The views of a scene show one set of named points, each view turned or mirrored, shifted and resized as a whole, with a little noise and some points left out.

Scene 1
View 1
q_35: [ -9.3  -3.9  -6.9  -4.4 -14.0  -6.2 -10.1  -2.4  -2.5]
q_834: [-20.1 -11.3  11.7   3.9 -34.4   9.4   0.2 -10.9  -8.9]
q_153: [  7.4   5.9  14.8   8.6   3.0  -6.2   9.9 -49.9 -23.0]
q_498: [-27.4  -6.1 -24.1   1.6 -30.8 -20.6  -3.8  25.3   4.1]
q_762: [ -9.1 -21.6  11.7 -24.1 -27.2  36.9 -36.3  -7.8  -0.1]
q_233: [ 39.9   8.3 -28.2 -25.2  50.9 -12.4 -43.5  -7.3  11.0]
q_977: [ 20.7   4.4 -33.0 -22.6  31.9 -17.0 -38.7   8.5  14.1]
q_931: [ -0.9  -1.5 -30.9 -12.3   4.2 -20.0 -23.0  21.1  11.2]
q_417: [ 13.8   2.2 -18.3 -10.7  16.0 -14.0 -19.4  -5.6   4.7]
q_423: [ 13.0  -3.6 -25.1 -26.7  16.1   0.8 -43.1  10.9  13.3]
q_271: [ 20.6   7.6 -41.3 -26.6  31.9 -22.0 -39.3  20.3  18.7]
q_821: [-18.7   6.5 -13.4  15.8 -18.8 -34.5  18.0  -3.1  -8.6]
q_860: [  7.9   4.7 -10.8  -4.8  11.3 -12.1 -13.8 -11.0  -0.4]
q_641: [-28.4  -4.9 -31.4  -3.9 -28.1 -24.1  -8.9  34.8   9.2]
q_146: [ 16.9  -3.5 -20.5 -27.5  21.4   2.1 -43.2   1.0  12.0]
View 2
q_417: [  5.5  22.9  -1.2  -2.6 -34.4 -26.2   8.3  16.4  20.9]
q_423: [  4.3  45.9   2.5  17.6 -48.8 -11.9  23.0  32.5  34.0]
q_977: [  9.8  31.3   2.6  19.2 -33.2 -37.6  25.5  42.5  28.0]
q_153: [ -8.0   7.3   7.7 -43.9 -45.5 -14.6 -53.7 -25.3  -9.1]
q_641: [ 20.0  45.9 -41.9 -10.3 -14.2   0.6  70.7 -12.0  57.1]
q_821: [  9.2   7.2 -33.2 -51.8 -10.1 -15.8  10.5 -41.5  18.4]
q_860: [  4.2  22.2   3.6 -13.0 -34.2 -22.5  -3.3   4.4  14.1]
q_271: [ 15.6  42.8 -10.5  26.6 -32.2 -22.5  54.1  42.1  45.4]
q_233: [  7.7  25.4  20.4  30.2 -46.7 -48.8   4.0  61.7  18.7]
q_931: [  7.8  43.5 -17.6  -4.3 -34.0  -0.3  33.2   1.7  35.8]
q_498: [ 15.3  37.7 -41.3 -33.5 -19.4   8.2  42.2 -35.4  40.5]
q_146: [  3.2  52.3  -2.9  12.7 -47.5  -1.8  29.3  24.7  37.9]
View 3
q_271: [ 32.5 -13.5  58.7  46.5 -28.7  23.8 -17.1 -15.7  29.7]
q_417: [ 24.9  -6.3  23.8  36.3 -16.5 -10.1  -5.2  -8.7 -13.6]
q_153: [  9.7   2.8 -29.6  33.1  -4.9 -64.8  15.9  -2.0 -85.0]
q_762: [ -0.1  45.9  16.5 -11.8  73.0 -25.0  24.4   8.2  -6.9]
q_35: [ 23.0  10.4   0.9   1.1   7.6 -32.4 -13.5   6.9 -18.0]
q_821: [ 36.7  -6.1 -24.5 -12.0 -24.8 -60.6 -51.6  16.1 -32.0]
q_498: [ 40.8   8.0   0.5 -35.2   1.3 -37.9 -57.4  22.4   9.7]
q_423: [17.9  7.9 48.5 35.1  1.5 13.2  0.4 -9.4 16.7]
q_641: [ 41.8   9.4  26.6 -31.6  -3.8 -11.2 -62.1  17.0  46.6]
q_146: [ 19.1  10.6  43.1  19.1  12.5  10.9  -4.9 -10.2  19.8]
q_834: [  7.2  39.1 -12.2 -24.2  58.7 -54.3   4.5  17.9 -33.1]
View 4
q_931: [  3.8  -8.0  -4.2  -9.5  12.4  -4.3 -17.0 -13.0  -3.0]
q_417: [  6.9  -6.4 -18.5 -10.1  18.0   0.0 -23.9   3.6   5.6]
q_271: [  6.0   2.7 -11.0 -27.7  13.7   0.8  -9.4 -18.8  17.4]
q_821: [-11.0 -45.5 -10.9   6.6  17.2 -12.8 -46.7  -0.7 -36.0]
q_834: [ 13.9 -10.6  -0.7  23.4  18.3  -5.6 -31.7  26.5 -30.6]
q_146: [17.3 10.0 -2.1 -7.6 13.2  1.2 -8.3 -3.2  3.2]
q_641: [  3.4 -13.1  15.3  -4.8  11.0 -11.2 -10.4 -25.6 -24.0]
q_423: [ 12.4  11.0  -6.5 -12.8  14.5   2.7  -9.3  -2.9   9.7]
q_498: [  1.2 -21.8   8.2   6.5  13.3 -11.5 -22.1 -10.3 -32.6]
q_762: [ 29.9  17.9   7.5  21.8  16.8   2.5 -13.7  26.8 -18.9]
q_35: [  3.1 -18.1 -14.3   4.9  19.3  -2.1 -35.3   9.4 -16.7]
q_233: [ 10.6  10.4 -28.5 -27.6  18.9   9.1 -17.9   0.1  33.1]
q_860: [  7.4  -9.7 -19.2  -6.0  18.0   3.0 -30.4  10.8   1.4]
q_153: [  5.7 -17.0 -34.3  11.4  22.9   4.4 -50.1  40.6  -8.3]
q_977: [  7.9   3.1 -16.6 -21.4  15.3   3.1 -12.3 -11.3  17.7]

In a view up to two points have been moved. Name them for each view, in the order of its rows, or write none.
view 1 => q_641, q_146
view 2 => q_271, q_931
view 3 => q_834
view 4 => q_821, q_35
